Each scene shows the same named points in several views. A view is turned or mirrored, and shifted as a whole, has a little noise and may leave points out.

Scene 1
View 1
(78): [-15 -34  -5   6   3  -5  16   0   4 -10 -13 -10  -3  -1  14  11   3  -8
  21   1  22  -2   2  15  11]
(24): [-18 -38  -2  19   8  -1   9   6   7  -7  -4 -11  -3  -1  -5   4  12   1
  20   6  16  -4 -10   3   1]
(155): [ -6  -4   6  33   7  -2 -17  28   1   4   4   6  -7  -4   2 -17   6  -5
  11   6  11 -11  -8 -10  -2]
(279): [-14  -6   5  18  18  -6  -4  16 -10 -14   2  -3  -8 -10   7   1  19   7
  15   5  16  -2  -4   4   1]
(174): [-16 -28  -3  23  12  -1  11   5   0 -14  -8  -2  -2  -3  -8   2  19   1
  18   4  19   8  -4  -4 -12]
(281): [-19 -26   6  28  15   0  -4  15   2 -10   5  -9  -7  -4 -11  -4  21  10
  19  10  10  -6 -18  -5  -3]
(164): [  1  16  -1  32   6  -8 -12  23  -9   1  -9  23  -5  -4  10 -16   5 -17
   1   0  20   7  14 -14 -19]
(290): [ -8 -13  -3  29   9  -2   3  13   0  -4 -10   9  -1   0  -3  -7  10 -10
  11   2  19   7   3 -12 -14]
(292): [ -2 -19   0  40 -11   4 -16  25  17  21  -3  10  -5   5  -2 -23  -8 -23
   9   1   9 -11  -7 -15  -4]
(85): [ -6 -13  -7  11  -1  -8  10   5  -2  -4 -17   6  -3  -2  22   3  -2 -20
  12  -2  26   6  20   7   0]
(267): [-13 -20  -1  19  10  -5   3   9   0  -8  -4  -3  -6  -4   6   2  11  -3
  16   4  18  -1  -2   4   1]
(147): [  2  -6  -9  26 -11  -4  -3  17   7  15 -18  19  -4   5  17 -14 -12 -34
   5  -4  23   1  19  -6  -6]
(61): [-12 -17   2  30   7  -1  -5  18   3   0   0   2  -4  -3  -4 -10  11  -3
  13   5  13  -4  -7  -8  -6]
(158): [-13 -20  -1  20   6  -4   3  10   1  -5  -5   0  -5  -2   2  -1   9  -5
  15   4  16  -1  -2   1  -2]
(221): [ -6 -14   2  19  -2  -4  -9  18   4   6  -2   0  -8  -1  16  -8  -4 -13
  13   2  17 -12   0   6  11]
(25): [ -9 -40  -1  29 -10   5  -4  16  20  15  -1  -4  -5   4  -4 -13  -3 -15
  17   4   9 -13 -12  -4   4]
(86): [-17 -19  -3 -10  14 -14  20  -4 -14 -25 -10 -15  -7 -13  32  23   9   2
  22   0  27   2  13  30  21]
(220): [ -8 -17   2  28   1  -1  -8  19   5   4  -2   0  -7  -1   2 -11   5  -9
  13   4  14  -6  -7  -6   0]
(171): [-13  -9   2  32  21  -4  -1  15  -8 -12  -2   4  -3  -5  -9  -4  22   6
  13   6  15   5  -7 -11 -18]
(230): [ -7 -27   2  41 -11   7 -17  27  20  22   1   6  -5   6 -10 -25  -4 -17
  12   5   6 -15 -16 -18  -4]
(46): [ -9 -12  -2  24   9  -6   2  11  -4  -6  -7   6  -4  -4   4  -1  11  -8
  12   1  20   4   3  -4  -9]
(142): [-15 -28   2  18   1  -1   0  12   6  -1  -3  -7  -8  -2   8  -1   2  -6
  18   4  15  -9  -7   7  11]
View 2
(220): [ -4  10  -7   0   2   4   7   2 -11   3   2  14  -1  14  15  17   5  -2
  -1  13  -3   9  -6  -4  -8]
(86): [-10  10  -5  -2  26 -14  35  -1   2  -4 -20  13  21  11  59 -16 -30 -17
  11  24  25   8   3   1 -15]
(158): [-4  6 -8  1  6  0 10  5 -8  5 -2 17  8 17 25  7 -5 -5  1 17  6 12 -4  2
 -7]
(164): [ -9  36  -2   7  12  -5   4   7 -11   8 -22  24   0 -10   1  11  10 -26
  -6   7  -3  16  -6 -15  -3]
(46): [ -6  13  -7   4  10  -2   9   6  -7   8 -11  21   8  12  18   6  -4 -13
  -2  14   6  14  -3   2  -7]
(290): [ -5  13  -8   8   6  -1   1   7  -8  11  -9  22   9  15   9   8   1 -12
  -5  11   2  17  -1   6  -3]
(142): [ -4   1  -7  -5   4   2  14  -2  -7  -2   4  10   3  18  34  11  -5   6
   5  20   5   7  -2   0 -13]
(281): [ -7  -9  -9   6  -7  11  17  10 -10   0  -3  23   2  33  17  24  -4  -3
   0  16   5  10 -18  11 -10]
(292): [  4  18  -7  -3  -1   6 -14  -1 -15   8  17   9  -9   5   1  21  20   9
  -5  10 -17   9   2  -9  -3]
(171): [-10   4  -8  12  -1   5  15  15  -9   8 -19  30   6  24   7  18  -2 -19
  -5  12   6  16 -16   7  -5]
(147): [  1  37  -6  -1  23 -11 -11  -3  -8  15  -2  10   6 -13  14  -7   8 -12
  -6   8  -3  15  16 -10   1]
(24): [ -2 -10 -13   3   0   6   7   8  -7  11   6  16  13  36  21   9  -8   3
  -1  17   7  13  -4  18  -7]
(25): [  4   1 -11  -5  -2   8  -5  -2 -11   6  23   5  -1  21  18  18   7  17
   0  13  -8   7   2   3  -6]
(61): [ -5   5  -7   3  -2   5   8   6 -10   5  -3  20   1  18  12  18   2  -4
  -2  13  -1  12  -9   1  -7]
(78): [ -2   0 -10  -5  15  -5  16   0  -3   2   2   8  16  21  46  -6 -17   1
   6  21  16   7   6   9 -12]
(174): [ -6  -2 -12   6   5   2  11  11  -7  10  -7  24  15  30  18   6  -8  -9
  -2  15  10  15  -6  17  -5]
(85): [ -3  23  -6  -1  23 -13   9  -3  -6   8  -6  11  15   0  33 -12  -8 -11
   1  15   8  13  10  -2  -5]
View 3
(158): [  2  -2  14   5   1 -13  -6 -13   4 -15  -2  -6   7   2   7   6  -4   0
  -1 -25  16 -13   8   8  29]
(230): [ 11   3   1 -25 -14 -11   6  -6  17  -5   1  13   1  18   5  13  -3  23
 -22 -18  31 -20 -17   8  39]
(220): [  3  -1   3  -4  -7 -14  -2 -10   9 -12   0   1  10   7  10  10  -3   8
  -6 -25  20 -18   0   9  33]
(267): [  2  -2  12   7   0 -11  -8 -14   5 -18  -2  -6  11   0   7   5  -4  -2
   1 -27  17 -14  11   9  27]
(78): [ 12   1  24   6   6  -4 -15 -23   6 -18  -5  -4   3   1  -4   4  -5 -12
   9 -24   5 -14  31  10  25]
(174): [  0  -3  26  15   6 -11   1 -12  -2 -17   1  -9   5  -6  10   1  -7   8
  -5 -27  17  -5   7   2  25]
(292): [  9  -1   0 -32  -8 -20   0  -6  15  -7  -2  10   1  19   6  14  -2  15
 -19 -19  25 -22 -15   6  41]
(221): [  7  -1  -4 -10  -8 -16 -12 -15  13 -12  -5   2  11  10   4  13  -1  -5
   1 -24  14 -23  10  15  34]
(171): [ -8  -7  11  20  -1 -18   6  -4  -3 -16   2 -12  12  -7  22   1  -3  12
  -9 -31  25  -6  -5   5  27]
(46): [ -2  -7  10   4   5 -22  -6 -10   2 -15  -3  -8   7  -2  13   6  -6  -1
  -3 -28  15 -12   5   3  31]
(147): [  5  -7  -5 -36  10 -40 -15  -7   8  -9 -11   1  -1  10  11  16  -6 -10
  -7 -25   5 -22  -2  -2  44]
(85): [  3  -6  10 -10  13 -30 -20 -15   4 -15 -10  -7   2   0   5  10  -6 -20
   7 -28  -2 -16  20   2  34]
(290): [ -2  -6  12  -1   6 -25  -3  -6  -2 -13  -1  -8   4  -1  15   5  -5   5
  -8 -28  17 -10  -3  -1  34]
(279): [ -6  -5   3  23  -6 -12  -4 -12   1 -20   2 -12  19  -3  17   6  -1  -1
   5 -33  20 -14  10  15  25]
(164): [-12 -15 -18 -15   8 -48 -12   1   1 -14  -7 -11  12   2  28  14  -2 -10
  -5 -34   9 -19  -8   0  43]
(24): [  9   2  28  11  -2   2  -2 -17   6 -16   3  -2   4   1   0   1  -6   8
  -2 -23  18  -9  14   9  24]
(281): [  2   1  16  21 -12   1   7 -11   3 -15   7  -3  13   0  10   5  -2  17
  -8 -25  31 -11   0  14  24]
(25): [ 16   6  16 -18  -8  -3   0 -15  16  -9   0  12  -2  15  -4  10  -4  14
 -14 -16  22 -18  -2  11  32]
(155): [ -1  -6  -9  -7  -8 -23  -3  -6   9 -13  -1  -1  13   9  16  12  -1   4
  -8 -28  22 -22  -6  10  36]
View 4
(281): [-10  12 -19   9   4   7  -8   4  12  19  15  20 -21 -16   6 -39  16  -5
 -15  -6   1 -20  -8  -3 -10]
(171): [ -5   6 -15  21  25   2  -6   1   3  10  13  23 -23 -13   6 -46  17  -1
 -10   1  11  -3  -9  -1  -9]
(230): [ -1   3   4 -14   4  13 -14  -7  11  11  10  21 -25  -7 -11 -25  25   6
  19  10 -27  -7 -18 -19   2]
(155): [ -5   6   0  13  22   6  -5   0  10  15   1  16 -25 -13  -8 -23  15   4
   2   5  -9  -5 -16 -17  -2]
(267): [ -5  10 -11  15   7  12   2   3  -4  11   3  15 -10 -11   5 -27   8  -8
 -11  -1   2  -6   2   6  -3]
(25): [ -2   7  -4 -12 -11  23  -8  -4   4  12  10  20 -14  -7  -3 -21  17  -3
   8   5 -22 -13  -6  -5   1]
(142): [ -7   9  -9   8  -2  17   4   4  -1  16  -1  12  -9  -8   1 -15   5  -8
  -9  -1  -8 -13   1   2   0]
(220): [ -4   7  -5   7  10  11  -3  -1   3  10   3  17 -19 -11  -3 -25  14  -2
   1   5  -9  -5  -8  -6   0]
(174): [ -2   9 -20  13   9  10  -2   2  -7   7  15  23 -11 -10  11 -45  13  -6
 -11  -1   7  -6   2  12  -8]
(78): [ -4  11 -14  12  -7  22  11   5 -14   9   2  12   0  -8   9 -18  -1 -16
 -16  -2  -1 -10  16  20  -1]
(86): [ -7  10 -15  36  11  16  24  10 -23   9 -11   4   7 -11  13 -11 -13 -19
 -31  -4  17  -5  23  25   0]
(290): [  0   2  -8  14  21   8  -2  -4  -8   4  10  23 -16  -6   3 -38  13  -1
   0   7   1   5  -4   2  -4]
(164): [  2  -1   5  27  48   2  -1  -5 -10   2  -4  17 -23  -6  -6 -28  10   6
   7  13   3  21 -10  -9   0]
(279): [ -8  10 -13  29  20   5   4   5   2  16   0  13 -16 -16   4 -29   7  -6
 -20  -4   9 -12  -1   1  -8]
(292): [  2   1   6  -9   9  15 -10  -8   2   8   4  20 -23  -5 -11 -20  19   6
  21  12 -25   1 -15 -15   5]
(85): [  1   3  -1  18  15  18  12  -1 -24  -1  -7  12   0  -4   3 -15  -1  -8
  -3   9  -1  11  11  14   6]
(147): [  6  -3  11   6  24  17   5  -8 -19  -3  -7  15 -11  -1  -9 -12   9   3
  18  19 -16  20  -1  -1  10]
(61): [ -4   7  -9  10  13   8  -6  -1   3  12   8  19 -20 -11   1 -32  15   0
  -3   1  -2  -7  -8  -5  -5]
(221): [ -5   7   1  11   8  16   5   1  -1  12  -7   8 -12  -8  -6  -8   6  -3
  -3   5 -12  -5   0  -4   4]

Which points are out of place in each view (at most two, in the order of its rows)? Write none if all are in place.
view 1 => (86)
view 2 => (147), (24)
view 3 => (164), (155)
view 4 => none

Scene 2
View 1
(8): [ -9 -11  -4 -14   5   7 -13   4   0 -18   5 -19  -5  -3 -12 -13  13  -6
  -2   1  -5  -8 -17   2  29]
(218): [  3   7   6 -25   2   8  10 -11  19  -4   0   5  -8   4   3 -24  -1  -9
   0   0 -10  -6 -12  12  -4]
(197): [-22 -14  10   2   3  22 -22   5  15 -21  21   8  -6   5   5  -3  -2  25
   5  10  -1   5  -2  -5  20]
(222): [ 16   9   0 -36 -17  10   7 -21   6  20 -24   0  -2   8  -3 -30  16 -29
  -7  -3 -23 -12  -6   6   0]
(106): [-11  -7   0 -11  18   4 -11   8   7 -30  17 -15 -12  -7  -6 -10   3   4
   8   3   0  -5 -22  10  24]
(226): [ -3  -3   5 -11   0  16 -16   4   7 -13   4   2  -7   3   2 -12   6   9
  13   9 -17  -1 -12   7  16]
(119): [ 15   8  -3 -31  -5   7  -6  -1  -2   1 -15  -8  -6  -1  -5 -25  15 -18
  10   4 -28 -10 -21  14  11]
(181): [  6   5   3 -23   2   8  -1  -3  10  -8  -2  -4  -9   0  -1 -21   6  -7
   8   3 -16  -7 -17  13   7]
(45): [  9  10   2 -22   6  10  -7   7   4 -13  -3  -3 -10  -3   4 -19   5  -3
  21   9 -25  -4 -23  18   7]
(51): [-13 -10   4 -13   3  10  -4  -7  14 -10   7  -6  -6   4  -5 -15   3  -3
  -7  -1   1  -5  -8  -1  17]
(187): [  3   9   9 -22   5  10   7  -9  22 -10   2   7 -10   3   6 -22  -6  -3
   7   2 -14  -3 -14  16  -5]
(20): [  2   2   1 -22   5   4   2  -7  11 -11   2  -7  -9  -1  -4 -22   5 -10
   1   1  -8  -8 -16  10   9]
(232): [-20 -10   9  -9   8  10   0  -7  21 -20  18  -1  -7   2  -1 -13  -3   9
  -7  -1   8  -2  -6  -1  13]
(27): [  0   5   5 -26   5   1  16 -17  20  -3  -1  -4  -7   2  -3 -25   0 -18
 -11  -5  -2 -10 -12  10   0]
View 2
(187): [ 13  11   8  -6   7   4  17 -31  -2  16  11   3   5  -6   9   1 -18 -11
  13  -3 -10  -5  -7 -14   8]
(226): [  6   1  -7 -11 -13 -13  19 -18  -7   7  10   0   2  -9  14   1 -10   6
   1  -7 -17  -3   5 -20   5]
(197): [  1   6   3 -13 -37 -20  15  -8 -16   5  12   2   3  -9   9 -10 -21  17
   0 -17 -18  21  13 -31  14]
(8): [  1  -7 -14 -15  -7 -23   5  -9 -12   3  14  -8 -12 -10  -4   6   3  12
  -5   7  -1  -2   6 -23   4]
(119): [  9  -2 -15 -11  21  -6  13 -32   0   9  15  -3  -8  -9  11  13   7  -9
   0   7  -4 -20  -6  -9 -10]
(51): [  2   3   0 -13  -9 -12   3 -12 -14   6  17  -3  -7 -10  -4  -1  -6   1
  -1   2   3  15   1 -22   2]
(218): [ 10  10   9  -8  11   5   8 -27  -5  15  16   2  -2  -7   1   2 -11 -16
   9   5   2   3 -12 -13   3]
(45): [ 13   1  -8  -5  11  -3  19 -29   2  12   7  -3   2  -4  10   5  -8  -2
   7   2 -17 -22   0 -14   8]
(232): [  2   6   8 -10 -16 -11   6  -5 -16   9  15  -2  -4  -9  -8  -7 -17   4
   4   0   1  22   3 -25  15]
(181): [  8   3  -4  -7   8  -6  11 -25  -2   9  13  -3  -3  -7   3   5  -5  -5
   6   5  -4  -9  -5 -13   3]
(106): [  3  -6 -10  -7 -13 -21  10  -6  -8   6   6 -11  -7  -5 -12  -2  -9  17
   3   6 -10  -4  10 -22  24]
(222): [  9   7  -2 -14  26   5   3 -38  -3   9  23   3  -7 -13  17  17   9 -25
   0   6  13  -1 -17  -7 -30]
(27): [  5   7   6 -10  19   3  -5 -19  -7  13  20  -3 -12  -9 -14   6   1 -16
   6  17  21  10 -16 -12  -5]
View 3
(45): [-11  -3   1 -13  11  16 -15  -7  -2   2   7  -4 -16  11  17 -19  -3  -6
  -1   7  10  -8 -26 -15  -5]
(181): [-10  -4   3 -15   9  18  -8  -4   0  -1   1  -1 -19   7  14 -13   0  -4
  -1   3   7  -4 -24  -7  -1]
(27): [-10 -22  17 -18  -1  19  13   4   3 -14  -8   7 -28  -5  -2   0   8  -1
   3 -14   5  -7 -25  -1   4]
(197): [ 22  10 -37  -4   6   6 -18  -3   3  12   6  -1  -1   2  -1 -29 -15  -8
   3 -18  16  -4   4 -16 -11]
(187): [-10 -18   8 -13  13  21 -20   1  -5  -3  17  -1 -16   6  10 -22  -9   2
  -6  -2  14 -10 -28 -14  -7]
(8): [ -1  16 -17 -11   2   6   4 -11   6   2 -14  -2 -15   6  10  -6   5 -16
   5   2   2   0  -8  -3   2]
(232): [ 12  -5 -20  -6  -1   7  -4   0   0   2  -3   0 -10  -1  -3 -17  -3  -8
   5 -26  15 -11  -7 -15  -3]
(106): [  0   8 -24  -7   0   2  -6 -13  -2   7 -10  -7  -7  10  15 -13   4 -20
   7  -6  11 -12 -14 -21   2]
(222): [-14 -10  32 -23  12  35   4   9  11 -15   4  10 -35  -4   4  -4  -2   9
 -10  11  -5  10 -24  16  -2]
(218): [ -8 -19  13 -16   9  21  -7   4  -1  -7   6   3 -21   1   5 -13  -1   1
  -3  -7  11  -8 -25 -10  -2]
(20): [ -9  -7   2 -14   3  14  -1  -3   1  -3  -3  -1 -18   4   9  -9   3  -5
   1  -1   7  -7 -21  -9   1]
(119): [-18   4  14 -18  14  23  -5  -6   6  -4   0   0 -25   8  19  -7   0  -4
  -6  24   0   3 -26   4  -1]
(226): [  4   7 -15  -9  12  13 -18  -6   4   6   6  -2 -10   9  12 -23  -9  -6
  -3   3  11  -1 -12  -9  -8]
(51): [  6   1 -12 -12   0  11   0  -1   4  -2  -6   3 -16   0   0 -11  -2  -7
   5 -14   7  -2  -7  -5  -2]
View 4
(45): [  2  20   6 -19  -8   0 -33  16  12   7 -10   8  -6  11 -22 -13 -21  19
   4  -1 -12 -14   1   1 -10]
(187): [ -2  14   4 -17 -12  -1 -26   9  -1  25   4   2  -9   7 -24 -13 -24  13
  10   8 -12  -2   0   6  -2]
(27): [  2  -4  10 -17   4 -10 -28  -6  -4  12   8 -16  12  -9 -36   0  -9  11
  -2   6   5  11  25   6   7]
(119): [  3  17  13 -15  -5  -9 -38  23  14   5  -5  -8   7  12 -33  -7 -14  23
  -2  -5  -2 -16  15   8   4]
(222): [  3  12  12  -8  -4 -14 -39  21   4  21  15 -28  13  11 -46  -5 -10  23
  -1   2   7  -9  23  13  24]
(226): [ -9  10   7 -18 -18   8 -12  22   3   3  -8   0 -15  17 -23  -8 -16   4
  11 -11 -11 -11   2  -5  -6]
(20): [ -2   4  10 -20  -3  -3 -25   5   3   4  -5  -5   1   2 -28  -5 -14   9
   0  -1  -4   1  14   1  -5]
(232): [-10  -9   6 -22 -12  12   2   0  -9   2  -2  -4 -15  -1 -22  -3 -14 -11
  10  -4  -8  10  10  -8  -7]
(106): [ -6  -2  10 -26  -7   9 -10   4   8 -17 -19   8 -12   2 -16  -4 -13  -1
   3 -13 -10  -1   6 -12 -22]
(218): [ -1   8   7 -16  -6  -4 -26   3  -2  21   5  -7  -1   1 -28  -7 -17  10
   7   8  -4   3   9   6   3]
(197): [-17  -3   4 -21 -26  20  14  17  -9  -1  -5   1 -30  15 -16  -7 -16 -16
  19 -15 -14   0   0 -13  -6]
(51): [ -9  -4  10 -18  -9   4  -8   7  -4   0  -1 -11  -6   3 -28  -2 -10  -5
   6  -8  -2   3  17  -5   1]

Which points are out of place in each view (at most two, in the order of its rows)? Write none if all are in place.
view 1 => (187), (27)
view 2 => none
view 3 => (45)
view 4 => none

Scene 3
View 1
(127): [ 15   6   2   7  18  -8  -6  -4   3  18 -15  11  -5   7  -8  -7   3  13
   6  -2   1 -10  10  -9   6]
(134): [ 13  14  11  -8  14  -8   1 -10   6  10 -13  23 -10   7  -4  -3  -5  13
   8   9 -13  -4  11  -1 -15]
(125): [  9  18   9   3  18  -5   3  -8  18  -1   3  29  -9  16 -11   1  -3  -4
   1  12 -21  -8   8  -1 -27]
(225): [ 13  15   2   6  19  -7   2 -10  17   7   5  25  -8  16 -17  -4   4  -2
   3   4 -19 -18  10  -4 -17]
(116): [ 19   5   1  10  24 -12   0  -7   7  23  -8  14  -2   4  -9  -6  -6  19
   9  -3   1  -9   6 -13  13]
(87): [ 17   9   1  20  30 -10   7  -8  20   8  10  22  -3  13 -13   2 -14   6
   1   3  -7  -7   2 -13   0]
(118): [ 12  10  10  -3  14  -6  -5  -7   5  12 -19  16  -8   7  -4  -3  -2  12
   8   7  -6  -2  11  -3 -11]
(167): [ 22   6  -1   9  26 -16   6 -13  11  26   4  22  -3   6 -13  -7  -8  17
   9  -5  -9 -17   6 -13   9]
(135): [ 10  10  13  -6  11  -3  -9  -3   0  10 -28  13  -9   6   0  -4   1  13
   7  10   0   3  14  -2 -11]
(9): [ 13   7   7   1  16  -5  -8  -4   2  16 -24  10  -6   5  -4  -6   3  14
   7   4   4  -2  11  -6   1]
(199): [ 13   7  12  -6  12  -5  -8  -5  -2  17 -29  10  -7   3   0  -4  -1  17
   7   8   3   2  12  -3  -3]
(40): [ 16  10  -3  15  24  -9   2  -9  17  13   6  21  -3  12 -18  -6   2   2
   3  -3 -11 -22   8 -10  -1]
(160): [ 18   5   3  -1  18 -13  -2 -10  -1  29 -18  13  -4   1  -6 -10  -1  23
  12  -5   0 -11  10  -9  11]
View 2
(160): [ -1  -1 -11   4   6   1   3  -3  -4  -4   0   2  -5  17  -7  15  11  22
   2  13   3   4  35 -24   7]
(125): [-13   2  11  -9  19  -4   7   6  11 -13  -3 -29  -7  30 -18  -1  -5 -13
 -10  11  18  16  32   5  -7]
(40): [ -6   2  -1  -9  15  -4  18   3  -5 -18  -7 -21   6  27 -16   5   5   5
   4   8  14  15  43   5 -17]
(118): [ -6   2  -1   2  12   1  -4   3   8  -5   0 -12  -9  20  -9   5  -2   5
  -7  11   7   7  24 -13   5]
(225): [ -7   0   7  -8  18  -1  11   6   8 -18  -6 -22   0  28 -14   6  -2  -1
  -4   9  16  17  42   2 -15]
(135): [ -4   5  -2   7  13   2  -9   2  12  -4   1  -9 -11  16  -4   2  -4   8
  -9   7   2   2  15 -15   9]
(116): [ -4   0 -11   0   8  -5  11  -5 -14  -4   0  -5  -3  18 -12   9  14  18
   4  13   5   5  35 -14   2]
(127): [  0   4  -9   1  10   0   5  -1  -4  -7  -2  -5   0  18  -8   8   6  19
   0   7   3   4  29 -11  -1]
(87): [-11   3  -2  -8  15  -8  16   0 -12  -8  -3 -23  -3  24 -20  -1   7  -1
  -1  12  14  12  33   6  -8]
(9): [ -1   5  -7   5   9   2  -3   0   1  -5   0  -5  -6  15  -5   5   2  17
  -2   7   2   2  21 -15   4]
(134): [ -9  -2   4   0  14   1  -1   4  12  -6   1 -16 -14  24 -11   5  -1  -2
  -9  13  12  10  29 -13   6]
(167): [ -7  -3 -11  -7   8  -7  20  -5 -21  -5  -2  -9  -1  21 -18  12  20  17
   7  16  11  10  48 -12  -3]
View 3
(87): [-11   8   5   7   6  10  -5 -13  -1  -5 -23  -8   3  -7   7   5   2  -1
 -24  -5  -3   9 -12  -2 -18]
(167): [ -9   6  11  11  -5   4   6   5  -6  -2 -20 -15   3   2  -4  -1  -3  -8
 -23   7  12  11 -13  -8 -14]
(199): [ -2   6  10   3  -5   3 -14   1   9   1   6   1 -14   8  14  -5  10  -1
 -14   6  15  -2  18   2 -15]
(225): [ -3  -5  15   4  10  11  -2 -18   3 -12 -19 -12  -5  -9  17  18   4  -4
 -37   3   4  13 -10  -1 -14]
(9): [ -4   3   8   4  -4   6  -9   2   2   4   0   1 -15   3  10  -2   8  -2
 -19   5  16   0  14   1 -12]
(116): [ -8   9   7  10  -7   5   0   7  -6   4 -11  -7  -3   3  -2  -6   0  -5
 -17   4  13   6  -2  -4 -12]
(118): [ -1   4  14   5  -3   3  -7  -4   8  -6  -2  -9  -9   5  14   2   6  -3
 -21   8  12   6   6  -3 -14]
(160): [ -3   5  12   8 -10   2  -2  13  -3   4  -3  -8  -9   8   2  -6   2  -7
 -19  12  23   5   5  -4  -9]
(40): [ -8   1   9   6   8  13   2 -11  -8  -5 -26  -9  -1 -13   7  15   0  -5
 -34  -1   3  12 -14  -1 -11]
(134): [ -1   0  15   5   0   3 -11 -11  15 -11  -2 -11  -6   6  21   5   6  -2
 -23   8   8   8   4  -4 -18]
(127): [ -6   3   9   5  -3   8  -4   4  -4   4  -7  -2 -11   1   4  -1   4  -4
 -22   5  16   3   6   0 -11]
(125): [ -3  -1  14   2  11   9 -12 -27  13 -17 -16 -11  -2  -7  25  17   7   0
 -31  -1  -4  11  -9  -1 -19]
(135): [ -2   3  10   1  -1   4 -16  -5  12  -1   6   1 -16   5  21   0  10  -1
 -17   5  12  -1  19   2 -16]
View 4
(40): [  9  -6  10  -2 -20   7  -6  14  -1 -16  -1  10 -12 -28  31   9  -3 -13
  -6 -20 -16 -13   5 -12   1]
(9): [ -4  -4  11  -4  -2 -11  11   4  -2  -7  -8  13  -3 -12   8 -11   7  -9
   4 -12 -10   5  -4   6  -4]
(167): [  0 -12   3   4  -7  14   1   3   4 -10  -3  10 -18 -33  24  -8  -5  -9
  -8 -17 -15  -8   6   9   4]
(116): [ -1 -12   6   0  -3   4   7   2  -1  -7  -4  11 -16 -23  18 -15   2  -7
  -5 -16 -13  -2   2  12   6]
(225): [  8  -2   9   3 -16   4  -8  13   5 -17  -3  11   1 -29  23  14  -4 -18
  -1 -15 -15 -11   5 -15  -9]
(135): [ -1   1  13  -3   1 -15  10   8   0 -10  -8  16   8 -10   1 -10   5 -15
  10  -6 -10   5  -1   3 -11]
(125): [ 15   3  14  -1 -10   3 -12  21   6 -21  -1  17   9 -24  16   9  -9 -24
   5  -9 -17 -13   8 -17 -14]
(199): [ -2  -4  11  -2   4 -12  13   5  -1  -7  -8  16   2 -10   1 -15   6 -12
   8  -7 -10   6  -3   9  -8]

Which points are out of place in each view (at most two, in the order of its rows)? Write none if all are in place.
view 1 => (87), (40)
view 2 => (167)
view 3 => (118)
view 4 => none
